A landscape with many valleys, sampled at points; each row gives a point and its height.
A ball rolls from a point to whichever of its 2 nearest points has the largest drop for the distance, and stops where none of them is lower. Distance is the straight distance between rows; heights are no part of it.
q953: [ 92 146 120 157 137 150 127 152 161 156 137 105 141 155 149  96 142  68
  69 104 100 115 126 116 132 111 123 150  59 162 168 101 140 125 130]  h=612
q349: [170 142 115 115  95 134  95 130 169 107 109 109  83 142 109  85 111 119
 162 198 168 107 133 110 100 176 115  85 146 152  94 156 124 177 102]  h=358
q357: [131 135  84 110  75 111 131 140 108 147 156 138 102 136 104  86 112  81
 131 179 103 108 161 125 149 222 112 101 158 112 143  93 106 164 103]  h=300
q14: [227 143 108 140  94 137 140  88  88 139 137 128 130 134 170 121 163 121
 154 127 192 164 142 103 137 140 120 126 116 136 116 149 125 155 184]  h=374
q936: [ 59 127  85 148 158  91 118 146 150  92 155 182 104  93 123 124 189 160
  88 102 138 123 163 144 142 118  53 153  95 138 155 141 139 102 139]  h=335
q954: [116 161  63 109 148 121 103 149 148 158 174  75 146 135 145 161 121 142
 124 131  87 139 131 125 132 100 179 108 165 152 129 125  63 127 144]  h=539
q872: [153 123 187 127  93 123 126 147 138 112 112 194 102 126  85 120 116 134
 134 140 181 125 115 208 110 139  97 142 201 141 101 131 150 149 114]  h=305
q682: [173 125 161  95  90 166 158  97 145  88  66 169 107 140 155 120 122 168
 184 131 186  98 130 138 100  90 100 103 128 101 122 153 122 154  93]  h=420
q667: [104 122  94 153 100  98 143 160 151 165 203  90 120 118 140 107 117  47
 111 185  81 158 156 113 115 162  95 104 124 151 156 101  90 111  81]  h=103
q111: [107 117  25 102 127 123 172 163 115 115 116 121 102 146 115 128  73 102
 118 132  92  18 112 117 128 118 151 100 146 132 139  85  94 163  89]  h=464
q171: [162 110 205 115  83 150 141 122 103 135 108 164 146 119 107 138 109 139
 170 145 163 168 130 168 127 160 158 119 183  91 117 153 190 143 146]  h=600
q63: [ 39 116 162 160 140 112 115 140 165 105 165 123 133 112 106 116 125 143
 163 174  84 128 141  89 114 140  98 110 106  82 173 138 130 104  56]  h=568
q940: [157  86 137 105 109  99 161 107 114  99 143 175  99 124 142 178 112 108
  97 118 168 109 145 162 127  74 100 136 158 147  95 104  85 102 128]  h=381
q328: [143 124 151  93 113 167 176  97 108  95  66 165 126 149 122 151 101 191
 158 103 119  96 125 163 118  86 128 103 143  98 142 138 109 150 104]  h=397
q453: [123 100 174 145 134 100 141 107 147 100  97 152 111 112 131 157  78 143
 151 139 190 115 113 147 110 108 114 127 127 132  93 135 142 125  96]  h=463
q457: [119 117 166 144 105  99 153 124  73 115 127 192 107 122 123 125 150 135
 124 117 139 153 169 123 141 117 111 134 100 102 136 119 138 106 131]  h=429
q616: [ 87 121 178 154 162 119 120 115 124 134 190 171 132 126 115 184 113 149
 110  92  98 120 125 175 138  62 140 121 175  95 143 110  83  89 113]  h=562
q949: [108 117 140 102 113  95 130 131 166  64  80  94  83 127 104  95  97 151
 154 173 152 105 106 130 101 147  84 130 121 141 127 137 123 167 100]  h=274
q433: [187 139  90 156 183  73 111  92 120 149 141  76 110 117 162 147 101 115
  99 147 146 121  69 103 123 116 119 175 106 177  94  87 104 109 125]  h=614
q799: [ 99 155 116 139 131 104 109 144 140  86 138 202  92  76  94 129 166 172
  89 120 181 126 115 168 129 108  54 178 139 142 136 146 136 123 155]  h=289
q777: [179 140 135 138  93 106 149 106  94 131 123 123 165 138 182 124 191  87
 133 124 173 175 162  86 149 136 126 128  74 126 121 124 139 122 177]  h=403
q624: [117 120 174 149 131 111 122 103 108 130  95 105 114 137 130 126 103 175
 174 172 128 121 104 108 119 133 133 131 100  98 144 140 109 136  90]  h=474
q318: [157 134 111 115 115 181 145 136 121 143 141 143 142 147 148 113 151  92
  93  89  95 117 149 136 122 115 120 136 135 165 150 108 118 129 166]  h=582
q996: [128 136 114 109 180 163  95 137 170 141  62  83 135 160 140 112 122 117
 116 108 124  87  70  95 117  96 178 127  88 170 139 128 156 155 121]  h=658
q136: [120 153  60 123  87 134 110 179 134 169 188 131 112 138 107  72 127  56
  99 151 107 130 155 146 159 216  83 103 152 142 152  89 126 166  80]  h=263
q317: [119 140 122 110  86 171 103 177 134 172 140 127 178 144 111  63 162 106
 129 129  63 178 168 107 144 181 160 106 122 101 153 143 160 128 132]  h=295
q520: [120 125 137 150 164 146  79 121 114 136 109 107 135 120 106 119 127 144
 135 104 130 138 111 103 164 192 204 107 144 103  50 183 211 114 162]  h=514
q178: [123  97  93 132 144 129 135 150 157 131 150 129 140 133 152 154 106  36
 124 152  95  89 126 100 123 146 167  73 128 162 124 111  91 108  61]  h=477
q330: [107 140  89 124 154 180 119 118 123 110 101 166 125 158 161 114 160 122
 102  95 161 122 160  91 164 127 124 125  86 123 106 141 162 116 129]  h=690
q965: [ 64 136 124 159 144 110 129 123 118 113 158 173 126 100 113 106 176 173
 107 110  99 146 143 131 146 138  88 150 100  86 167 142 148 101 132]  h=373
q126: [128 119 116 102 117 113 115 151 158 109 115 111  89 135 107  82  92 113
 157 158 122  94  96 144  97 168 112 116 170 162 120 122 115 171  97]  h=319
q226: [117  96 193 195 162  85  95 133 132 150 186  90 128 112 116 128 112  95
 123 144 116 154 101 140 109 148 123 154 132 151 116  94 112  93  92]  h=179
q787: [112 136 119 139 122 118 145 120 133 157 142 107 154 133 147 125 158 118
  73 101  74 144 141 132 111  61  83 155  89 119 186  82  68  99 130]  h=279
q565: [135 115 123 100 133 103 133 122  72 137  63  78 120 135 100 103  99  98
 126 131  78 130  77 156 143 200 144  95 124 150  95  83 173 132 129]  h=250
q653: [103 156 116 113 154 129 101  90 104 121  65 107 111 101 104 114 135 246
 138 127 131 148  71 162 130 129 129 152 113  91 148 165 163 152 185]  h=316
q152: [111 135  78 112 118 179 110 156 163 140 135  98 130 166 128  91 119  93
 120 139  93 117 138  99 135 135 145 103 111 155 176 138 130 170 114]  h=268
q975: [ 52 122  47 103 129  98 143 141 141  75 159 161 117 122 152 172 144 119
 132 165 137 107 212  84 144 124 125  89 129 107 113 165 106 120 125]  h=447
q23: [201 136 187 124  88 181 152 131 171 101 137 196 134 152 142 117 154 109
 162 106 180 144 167 135 119 108 127 111 172 134 123 150 141 157 108]  h=706
q39: [115 134 123 165 155 132 150 137  78 186 186 105 162 139 155 164 168  94
  89  75  69 155 144 115 141 122 171 134 128 107 131  80 116 101 164]  h=266
q425: [144 155 153 150 132 188 122 139 141 116 110 196 130 155 131 102 182 141
 121  94 183 124 155 113 153 128 103 137 125 129 136 156 152 135 120]  h=701
q350: [196 118 133 163 156 159 105  90 142 108  65 101 119 141 139 136  97 134
 161 118 193 126  77 128 131 132 163 127 111 136  88 168 166 146 111]  h=545
q629: [ 77 114 141 128 113 152 127 155 155 145 145 112 162 135 111 101 139  92
 122 150  51 136 164 116 132 179 143  88 116 111 151 132 154 119  78]  h=334
q438: [158 140  72  75  83  94 117 120 160  92 117 127  95 155 130 106 147  96
 151 171 156  85 160  78 139 199  95  87 134 148  82 144 131 170 106]  h=395
q676: [123 171  86  82 140  78 130 126 116 128 133  85 141 126 144 178 131 173
 118 138 103 126 142 125 129  80 143 103 140 131 143 119  59 130 169]  h=544
q175: [120 100 156 129 113  94 159 141 151 104 185 160 137 107 132 146 126  67
 139 169 149 153 179 144 107 117 129  93 174 154 109 116  85 106  88]  h=251
q505: [110 123 168 138 108 103 127 145 101 119 102 195 105 110  79 142 113 125
 118 142 190 128 139 186 151 182  95 145 172 116  73 128 174 139 127]  h=280
q429: [ 59 144 160 189 150 152  92 151 171 161 181 114 157 144 114  99 140 139
 161 143  70 142 113  81 111 137 117 119  76  52 179 137 117  94  59]  h=550
q245: [131 103 152 100 135 161 167 143 168 109  81 149 124 164 127 102 122  92
 110  88 100  75 131 130 113 104  95 117 121 149 131  95 132 107  71]  h=459
q696: [122 125 111 104 120  61 108 124 100 112  83  92  99 114  92  89 115 123
 121 168 100 117 110 130 138 205 110 116 126 153  79  88 177 156 148]  h=298
q625: [112 123 189 142 173 163 105 122 148 137 167 148 138 141  98 159 106 194
 145  92  88 125  85 139 125  66 124 128 162 116 147 152 103  81  98]  h=574
q121: [144 148 124  72  81 160 152 122 132 102 104 139 158 117 152  81 176 176
 164 164 112 133 154  75 116 105 115 108  78  81 173 166 136 137 134]  h=546
q301: [118 105 207 164 187 185 116 125 170 120 154 145 149 136 116 137 114 162
 169  96 149 136  90 116 111  95 162 131 155 126 117 176 144  83 122]  h=586
q850: [ 98 172  79  79 144  52 122  77 104 101 119 133 113  87 143 192 137 217
 133 161 147 132 139 123 144  97 137 108 125 112 150 139  68 126 185]  h=520
q258: [133 125 103 144 102 114 167 147 137 130 182 131 135 125 170 127 140  80
 129 170 117 145 183 122 112 145 106 105 128 137 149 125  76 116  98]  h=185
q141: [143 130  98 124 144 157 121 156 151 162 156 119 137 148 141  93 148  79
  53  69 107 137 129 138 132 131 122 158 101 180 133  83 152 122 164]  h=596
q462: [159 125 184 161 152 131  61 139 159 132 133  89 140 123  96  95 130 105
 153 140 163 169  91 143 127 194 152 139 155 167  59 144 186 116 139]  h=242
q608: [ 98 139 182 133 147 135 127 132 125 115  90 134 147 132 107 106 160 117
 128 136 101 132 120 101 132 152 106 126  73 119 130 113 174  86 114]  h=508
q887: [ 53 135  89 104 116  38 148 123 113 100 162 169 117  74 127 181 161 133
 126 175 139 135 193 122 134 114 104 108 128 115 130 137  84 124 132]  h=475
q426: [108 154 110 130 123 174 100 179 112 186 174 131 155 142 128 113 148 108
 119  88  60 162 145 134 135 167 171  97 155 112 139 154 150 128 150]  h=260
q336: [ 94 140 112 135 130 173 118 179  64 203 183  95 170 133 138 124 147 102
  97  83  45 155 133 127 139 164 167 136 120 110 143  96 130 130 147]  h=225
q660: [ 67 127  44  88 152 126 112 179 149 151 177  91 138 128 116 108  85  84
 112 129  60  83 137 135 132 142 152 107 152 154 159  83 107 150 115]  h=507
q671: [139 124 197 145 123 148 122  95 104 133  89 165 150 105 110 109 109 216
 153 128 154 143  69 160 118  75 131 166 120  93 166 147 131 125 141]  h=310
q404: [187 112  90 143 177 120 100 115 145 142 116  55 101 139 161 145  93  99
  94 144 135  94  39  95 119  73 148 160 108 179 129  87  78 142 106]  h=599
q236: [172 112 190 137 117 147 141  97 107 140  83 119 120 170 128 107  81 160
 167 143 121 142  83 149 106  99 116 140 120 118 154 125 111 153 110]  h=494
q891: [160 133 139 119 102 127 174 111 115 125  99 151 179 128 152 103 210 114
 105 102 137 172 168 119 142  91 102 144  65 129 170 104 140 105 189]  h=435
q753: [199  98 178 158 136 114 137  66 102 138  94  94 163 153 148 163  72 147
 181 133 156 187 103 166 136  97 193 118 153  97  95 129 105 149 148]  h=572
q387: [117 133 133 133 145  92 127 144 173 129 179 106 155  93 138 159 172 102
 108 126  97 174 150 160  94  84  92 155 142 185 123 104  84  68 159]  h=262
q829: [110 150 154 133 154 147 135 149  92 160 128 130 164 125 132 105 198 112
 111  80  92 158 149 101 166 151 130 143  97 111 145  97 170  99 169]  h=454
q279: [166 117 134 131 158  84 117 150 118 148 180  90  99 106 136 141  92 105
  91 125 132 153  88 160 108 117 101 204 163 171  85  75 101 113 131]  h=644
q867: [180 112 208 132  84 126 161 123  81 157  91 115 132 146 127  90 132 129
 155 149 134 162 105 153  84 123 124 157 118 119 146 118  96 150 142]  h=509
q793: [131 147  54 114  89 161 116 166 180 179 160 109 134 146 145  74 113  49
  88 148 117 128 151 119 146 165 116 100 121 151 164  90 127 167 108]  h=211
q16: [118 106 143 154 119  74 122 168 163 133 183 103 122 116 119 108 119  56
 107 159 105 153 136 132 103 157  98 150 131 169 123  89 104 114  66]  h=83
q840: [124 144 112 161 158 123  85 139 113 112 150 146  93 105  86 142  89 143
 123 135 179 107 100 172 122 172 114 159 167 143  72 142 150 144 116]  h=379
q314: [ 85 124 176 179 146 159 124 118 151 141 126 139 162 123 122  85 164 143
 140 141  94 150 115  85 131 125 114 151  60  85 173 139 155  82 101]  h=530
q931: [192 156 105 127 119 154 112 119 119 152 138  86 121 143 152 101 140 126
 120 127 143 138  99 129 110  87 120 154 105 169 138 133  99 146 177]  h=563
q922: [ 94 128 162 134 131  58 123 128 138 128 140 210 114  54  87 153 142 179
 108 120 143 142 113 177 116  70  89 183 140 135 142 151 120 111 155]  h=249
q375: [168 129  99  70  61 122 137 141 154 137 136 132 117 147 146 103 146  64
 155 168 132 111 208  84 132 177 115  64 139 136 104 133 113 167  90]  h=425
q557: [128 132 160 144 114 110 123 124 173  76  95 116  73 123 125  96 116 159
 141 152 145  96  82 146  85  91  37 170 108 163 154 136 116 143 108]  h=206
q508: [ 80 112 134 128 131 163 144 166 184 126 129 119 135 165 127 112 109  91
 134 144  63  99 127 109 113 128 122  89 113 112 179 124 123 116  42]  h=370
q763: [104 122 117 156 155 143  94 126  94 177 124 100 140 130 142 113 142 135
 127  83 112 143 135  63 176 178 199 136  94  92  91 144 206 105 161]  h=498
q311: [165 151  75 109  95 189 103 111 135 118  84 114 111 156 143  87 159 161
 143 125 167  94 172  59 186 157 153  96 112  83 111 180 191 170 147]  h=597
q812: [134 140 143 118 132 127  95 153 135 120 156 120  95 108  91 119  90 123
 150 153 138 129 118 163 115 179 144 116 188 160  83 149 140 148 133]  h=353
q380: [ 86 116 100 109 129  87 106 102 116  87  95 132  81 114 107 146  86 181
 157 160 156 109 141 117 141 158 147 111 153 103  95 170 158 136 145]  h=375
q836: [ 97 155  54 135 145 122 142 119  93 137 189 139 116 136 168 166 125 130
 112 128 123 108 149  78 148 127 139 129 109 117 125 105  79 127 137]  h=380
q68: [151 128  98 130 175 119  80 131 139 130  92  68 100 101  88 103  97 119
 114 140 139 115  27 163 124 184 140 156 163 175  61 114 183 150 128]  h=127
q38: [127 124 115 136 141  80 118 153 151 121 181  95 139 103 135 129 145  68
 111 143 117 170 138 132 112 163  98 143 141 175  92 104 114  93 142]  h=178
q888: [102  99 116 119 124 100 151 106  87 106 138 153  99 131 136 180  74 139
 169 167 133  94 139 123 124 133 149 110 160 104 102 125 114 140  84]  h=515
q820: [148 114 103 137 136 103  93 142 180 144 212 105 135 109 143 153 165 129
  75  74 126 161 129 150  99  37 104 177 167 182 142 112  82  85 170]  h=325
q553: [136 137  67 110  85 119 167 134  48 138 132 144  89 138 106 109  87 126
 138 157 125 110 148 118 168 195 126 120 131  91 126 110 116 142 114]  h=333
q299: [ 77 135 154 111 152  66 125 120 117 103 114 150 124  80 119 144 154 190
 117 130 112 146 101 156 120  82  97 163 108 138 157 125 132 126 155]  h=200
q683: [ 55 154 117  97 135  60  97 110 123 106 160 136 125  77 129 190 140 190
 155 176 142 145 171 102 140 125 135 113 124  81 127 161  97 121 150]  h=497
q976: [143 106 196 174 134  66  80 125 113 166 181 101 132  97  99 138  90 107
 166 167 118 178 112 138 116 193 162 131 148 115 105 122 137 123 118]  h=241
q669: [158 137 170  76 140 125 169 110 154  75  82  89 174 132 152 124 183 109
 157 140 123 125 140  94  86  92  98 112  76 144 121 127 123 116 141]  h=496
q848: [159 124  74 122 149 125  98 116  95 144  59  78 101 124 106  90  99 108
 116 127 125  94  64 142 153 220 156 115 134 147  88 110 184 158 114]  h=197
q519: [134 140  66 129 129 191 106 140 105 177 110 105 123 150 122  87  95 106
 101 110 110  89 101 106 157 177 197 128 101 123 155 103 155 184 114]  h=344
q885: [ 73 125  37  95 107  99 148 184 142 117 156  97 110 145 110  99  88 114
 102 145  86  60 120 138 117 149  97 121 149 136 161  79  94 157 103]  h=486
q413: [142 143  84 129  86 142 139 105  53 140 116 142  85 150 136 133 104 170
 143 133 127 118 131 132 141 152 148 122 142  91 131 156 111 169 128]  h=357
q577: [168 132 131 121 108 162 125  86 129 106  77 148 120 157 157 118 175 161
 145 112 168 141 191  69 171 159 148 107  89  61  98 177 193 119 127]  h=581
q98: [123 150 173 126 131  95 117 143  90 169 183 141 155 135 117 183 101 158
 128 126  92 138 120 171 131  99 167 115 167  89 155 109  61 118 116]  h=551
q378: [135 157  72 131 175 186  90 125 146 138  90  94 127 153 148 113 104 131
 119  82 149  84  76 112 137 124 178 127 127 161 126 155 168 164 161]  h=668
q269: [146 154  68 117 107 149 111  88 108 127  86 104 109 159 164 100 143 141
 124 122 147  92 157  51 156 150 157 110  66 106 141 153 159 163 160]  h=611
q951: [114 108 207 116 118  88 145 146 159 115 167 157 144 103 123 184  92 122
 153 163 157 152 152 159  97 102 125 116 181 133 129 132 105  97 101]  h=292
q835: [159 147  83 114 132 146 108 126 147 156 142  75 108 150 142 123 111 116
 118 150 121  90  97 112 110  91 150 138 123 166 139 113  79 152 121]  h=579
q365: [131 111  83 130 119 159 110 143 180 135 211 124 116 120 129 134 149 114
  64  86 101 137 131 157 114  48  82 154 144 166 170 109  90  73 128]  h=367
q274: [206 120 113 142 127 103 135  94 106 114 133 128 119 116 157 160 119 125
 145 140 201 146 139 136 136 141 162 138 150 128  63 146 137 144 185]  h=339
q441: [182 139 179 145 109 180 115 137 147 106 132 196 155 134 130  99 171 120
 164  90 240 153 170 143 141 135 123 118 167 128 109 162 166 119 134]  h=709
q281: [ 94 134 151 122 110  96 141 117 138  92  97 139 107 105 117 111 148 175
 139 182 141 140 130 121 104 109  57 164  92 135 170 142 113 126 137]  h=109
q398: [153 141 115 124 113 130 137 128 128  98 111 210  93 120 109 118 152 155
  88 105 177 123 136 190 143 105  78 176 148 154 118 140 136 149 163]  h=322
q37: [ 75 126 100 108 132  74 104 124 121 116 120  87 104  85 109 137 106 151
 142 137 110 115 118 115 151 192 131 117 133 117  88 138 170 131 150]  h=342
q65: [186 136 140 139 105 121 133 113 127 109 146 124 114 132 140 132 128 109
 116 137 163 156 127 117 109 120  87 149 127 175 121 120  86 136 153]  h=543
q446: [142 146 141  88 114 153 154 110 169  76  97 123 137 135 156 107 165 146
 170 163 147 109 156  90  76  91 106 112  82 120 144 154 104 134 132]  h=524
q11: [107 140 105 147 125 127 141 144 113 169 149 134 170 120 147  93 195 120
  90  82  88 184 166 145 146 115 119 148  77 104 193 131 147  93 163]  h=428
q542: [208 128 186 144  85 109 151 116 113 139 142 129 129 130 132 103 149 118
 149 154 160 182 127 158 100 104  81 160 112 149 151 128  85 159 153]  h=525
q7: [106 133  67  82 106 142 171 147 157 104 119 145 129 144 139 139 126  81
 101 130 106  71 178 118 120 108 117  86 123 144 154 124 103 140  97]  h=412
q595: [177  86 162 156 105 128 128 107 123 111 147 211  91 126 122 151 150 127
  94  97 183 133 140 176 143  76  80 176 152 146 118 118 117 108 152]  h=351
q208: [148 122  83 133 181  62 114 125 142 145 186  70 120  72 143 140 121  99
  78 127 139 133  76 116 124 117 106 200 147 170  85  77  99  81 140]  h=631
q677: [ 95  99 191 122 125 131 179 131 132  99  77 127 135 134 120 114 134 108
 130 127  93 112 130 123 104 108  83 136  90 115 153  97 120 102  81]  h=484
q481: [156 107 213  96  78 110 178 129  88 136  97 165 153 112 114 167  96 152
 184 146 118 151 137 174 124 130 160 102 168  93 143 138 130 141 137]  h=590
q691: [107 131 113 114 129  99 135 130  72 145 168 162 122 115 128 191 108 167
 131 134 110 118 140 154 147 108 169 120 176 106 128 125  75 112 151]  h=540
q937: [ 64 119  96  89 124 123 175 149 155  99 102 109 166 143 145 137 144  88
 116 148  69 102 185  90 103 131 105  74  90 119 165 111 100 110  80]  h=376
q702: [112 146  80 129 144 102 142 100  69 150 156 121 152 138 173 158 166 156
 106 111 122 149 169 101 150  93 152 146  90 100 152 122  70 111 167]  h=345
q852: [140 100 125  78 109 128 164 149 143 126 128 118 135 140 146 132 124  46
 153 171  95  97 173 115 106 147 141  72 149 158  99 121 101 138  83]  h=453
q958: [125 154 143 123 128 144 112 121 101 144  95 142 135  85  87 117 131 223
 156 117 117 168 101 158 139 141 164 146 147 106 133 188 181 143 196]  h=346
q614: [180  95 179 146 121 146 143  74 168  71  69 163 126 134 129 163  97 144
 167 141 222 112 114 150  90  95 115 114 129 119  94 150 158 148 104]  h=443
q650: [130 122 148 146 101 124 155 118  82 127 108 138 128 153 149 127 126 123
 160 140 133 133 159  95 124 135 122 118  87 100 140 127  93 137  94]  h=452
q73: [ 91 153 161 152 146 139  69 151 129 138 147 120 140  78  75 124 149 189
 133  96 134 166  87 172 130 159 136 159 158 119 105 179 179 125 178]  h=372
q749: [176 134 169 100  77 161 156  93 129 123 115 130 139 140 158 109 168 150
 178 146 146 139 190  57 147 124 146 113  71  61 137 177 141 126 135]  h=565
q512: [ 85 110 166 150 138  75 137 126 131  87 104 157  90 116 103 159  80 150
 127 157 149  76  96 142 113 112 112 153 156 109 109 124 119 139  70]  h=480
q99: [121 139 147 143 187 180  79 105 171 149  79  71 152 142 147 108 140 155
 140 120 119 122  66  83 125 117 157 138  66 138 130 146 163 115 132]  h=643
q673: [ 91 147  76 129 141 127 169 118  49 147 148 125 145 123 146 165 147 122
  84  82  82 124 152 142 153 110 131 145 134 109 147  93 104 113 172]  h=306
q157: [ 65 110 130 125 143  72 134 113 110  92 100 118  95 136 115 175  73 166
 136 162 124  70 124 123 124 106 122 101 133 104 124 114  80 136  74]  h=499
q368: [201  92 185 116  95 159 182 126 143 103 131 186 139 156 133 139 141 109
 147  76 140 121 159 158 113  81 114 112 167 147 123 125 112 111 128]  h=699
q518: [130 109 202 153 107 140 136 120 106 131 134 200 116 108  87 157 106 197
 128  87 153 128 105 180 132  68 122 164 150  88 158 158 123 130 110]  h=336
q331: [120 135 101 122 100 147 156 122  71 111 110 199  89 129 113 146  98 185
 146 116 128  98 140 160 122 119 121 118 155  90 138 163 118 147 101]  h=377
q55: [ 55 132  27 118 149  99 126 111 144 101 137 112 117 123 145 172 127 115
 112 135 127  88 153  65 152 137 137 110  97 117 119 121 111 115 136]  h=414
q571: [136 127 182 173 204 161  88 111 142 136  98  83 147 123 124 124 130 158
 130  73 115 136  75 118 136 117 151 169  91 134 114 144 179  85 159]  h=657
q617: [130 108 146 143 168 140 106  86 126 112  67 117 144 133 126 149 113 152
 152 102 180 143 112 121 149 150 170 107 144 107  46 181 187 127 145]  h=528
q801: [ 88 116  92 108 118 154 129 171 203 114 121 116 141 156 107  88 107  47
 115 140  95  81 114 131 118 138 106  84 129 166 176  99 131 139  35]  h=402
q282: [162 138 157 154 156 151  77 154 151 136 120  79 113 135  83 102 109 119
 133 130 134 137  43 166 100 171 145 160 165 176 100 150 159 130 126]  h=191
q278: [126 104 197 112 113 131 133 164 178  76 145 182 119 112 114 137 115 135
 132 126 146 115 133 156  95 121  98 125 184 154 100 136 129 112 108]  h=330
q310: [104 139  63 148 127 139 142 132 186 164 188 107 152 130 156 142 153 107
  58  92  83 141 154 142 110  52 124 129 130 128 186  97  57  95 132]  h=331
q845: [157 114 186 180 128 114  99 125 127 158 156  97 150 119 100 124 135 124
 165 152 155 200 123 123 137 200 158 132 130 129  92 148 166 122 158]  h=281
q889: [179 116 194 115  98 116 180  85 143 112 112 118 180 123 155 121 198  97
 150 128 149 156 159 108  98  85  88 133  73 136 125 114 129 102 157]  h=467
q627: [109 159 127 159 170 156 100 134 150 166 120  76 143 146 159 104 141 101
 118 118  92 146 109  80 142 142 165 138  66 131 167 116 157 123 130]  h=627
q798: [ 78 135 129 146 124 102 146 138 112 141 155 155 162  89 102 115 222 142
  95  97  69 180 151 147 133 122  65 133  86 116 176 127 157  89 135]  h=401
q516: [ 90 129  50  79 121 160 166 147 121 126  84 106 125 146 143 137 118 109
 100 111  90  53 129 115 129 114 146  93 107 125 162  90 111 157 118]  h=440
q186: [161 115 165 140 153 146 152 111 135 126 124 123 151 143 135 150 142 129
 134  80 117 148 126 153 111  95 152 132 154 166 110 123 137 101 181]  h=680
q983: [205  96 181 180 156 142 114  59 137 130  80  86 168 151 138 156  97 138
 178 110 187 150  78 149 125  84 160 131 124 119  85 134 137 124 127]  h=560
q293: [126 134 167 155 120  94 111 105  95 136  76 122 122 104  98 125 105 205
 139 139 140 152  63 166 121 119 131 181 113 109 134 128 144 147 158]  h=277
q535: [173 115 175 114 109 116 158  84  81 152  91 122 159 127 141 174  85 167
 182 155 131 160 124 163 129 104 180 115 156  86 140 142  96 156 144]  h=583
q155: [120 102 161 116 118 109 168 108  92 116 124 175 112 119 145 187 141 116
  91  92 119 125 153 158 137  69  91 134 118 119 132  99 107 100 134]  h=406
q693: [119 126 112 128 114 131 105 124 128  78  97 151  91 119  95 129  77 181
 147 149 191 109 131 162 125 153 107 142 169 125  93 176 154 170 121]  h=400
q583: [ 78 140 116 118 122 114 169 130 140 136 112  99 167 134 138 154 153  90
  92 149  63 139 158 122  86  83 101 113 103 118 165  92  72  94  82]  h=332
q715: [147 124 133 154 102 136 138 139  92 118 126 197  95  98  91 156 121 179
 115 105 189 102 113 182 138  98 123 157 167 123 144 171 123 152 163]  h=348
q261: [101 158  31  97 144 136  97 167 145 170 210  65 136 124 130 125 105 102
 121 139  90 118 107 119 126 135 168 133 152 152 157 113  87 165 138]  h=523
q164: [171 156  42 109 145 160 128 145  79 180 147 112 109 118 137 102  87  71
 100 120 129 104  96 106 181 196 178 129 142 129 116  98 167 152 122]  h=371
q831: [192 106 164 110 136 169 154 111 157 104 113 123 168 173 169 153 127 101
 132  76 151 112 131 124 105  76 139 106 158 152  87 133 128 113 154]  h=689
q515: [120 118 148 138 137 117 128 135  79 154 102  98 167 128 142 118 162 103
 124 113  85 158 151  70 159 189 171 109 100 112 105 128 186  91 178]  h=478
q918: [150 134  90 118 165 158 116 143  84 196 135 106 144 138 125 119 115  90
  93  79  98 125 108 103 183 192 195 127 122 123 117  76 191 123 154]  h=393
q260: [152 109 154 150 127 110 123 120  91 123 117 148 122 101 119 149 118 122
 120 116 191 150 119 151 147 170 137 136 158 139  64 138 177 133 165]  h=309
q903: [127 149  60 121 158 183  97 128 138 122 101 121 103 152 174 132 140 138
  96  86 174 101 129  90 162 123 172 118 107 144  79 167 183 137 177]  h=679
q101: [131 136 142 160 170 139 125 117  89 166 114 104 157 138 138 146 132 172
 133  78 115 148  91 127 139 107 151 150 118 118 109 132 152 106 175]  h=669
q414: [ 75 106 139 124 120  90 152 106 108 115 156 168 113 112 137 222  89 148
 134 156 136 113 157 141 130  91 141 114 183  91 114 125  68 112  99]  h=527
q884: [ 79 161  95 126 139 194 105 171 126 152 120 109 128 164 106  79 111 140
 120 112  75 105 104 112 142 136 159 137  99 108 187 124 135 186 130]  h=311
q59: [157 102 214 135 134 189 142 143 154 114 132 169 157 117 100 140 116 153
 178 109 174 163 124 148 128 120 172 129 179 118 116 172 182  96 147]  h=598
q124: [132 106 101 106 123 186 132 154 204 109  92 139 114 187 129  90 117  71
 102 112 130  74 119 104 112  96  89 107 112 175 153 105 128 144  51]  h=431

Where does a ball stop that starts at each point below?
q65 => q281
q481 => q281
q954 => q787
q301 => q793
q453 => q793
q829 => q281
q269 => q505
q429 => q336
q676 => q336

Call two points neighbours if one is among the 2 nearest of the other. Go from one point of each pair to the other, from neighbour to neighbour, staying as low as possible. Name the highest point that can't be avoided.
q16 and q68 => q845
q68 and q793 => q171
q787 and q505 => q365
q505 and q16 => q278
q281 and q293 => q715
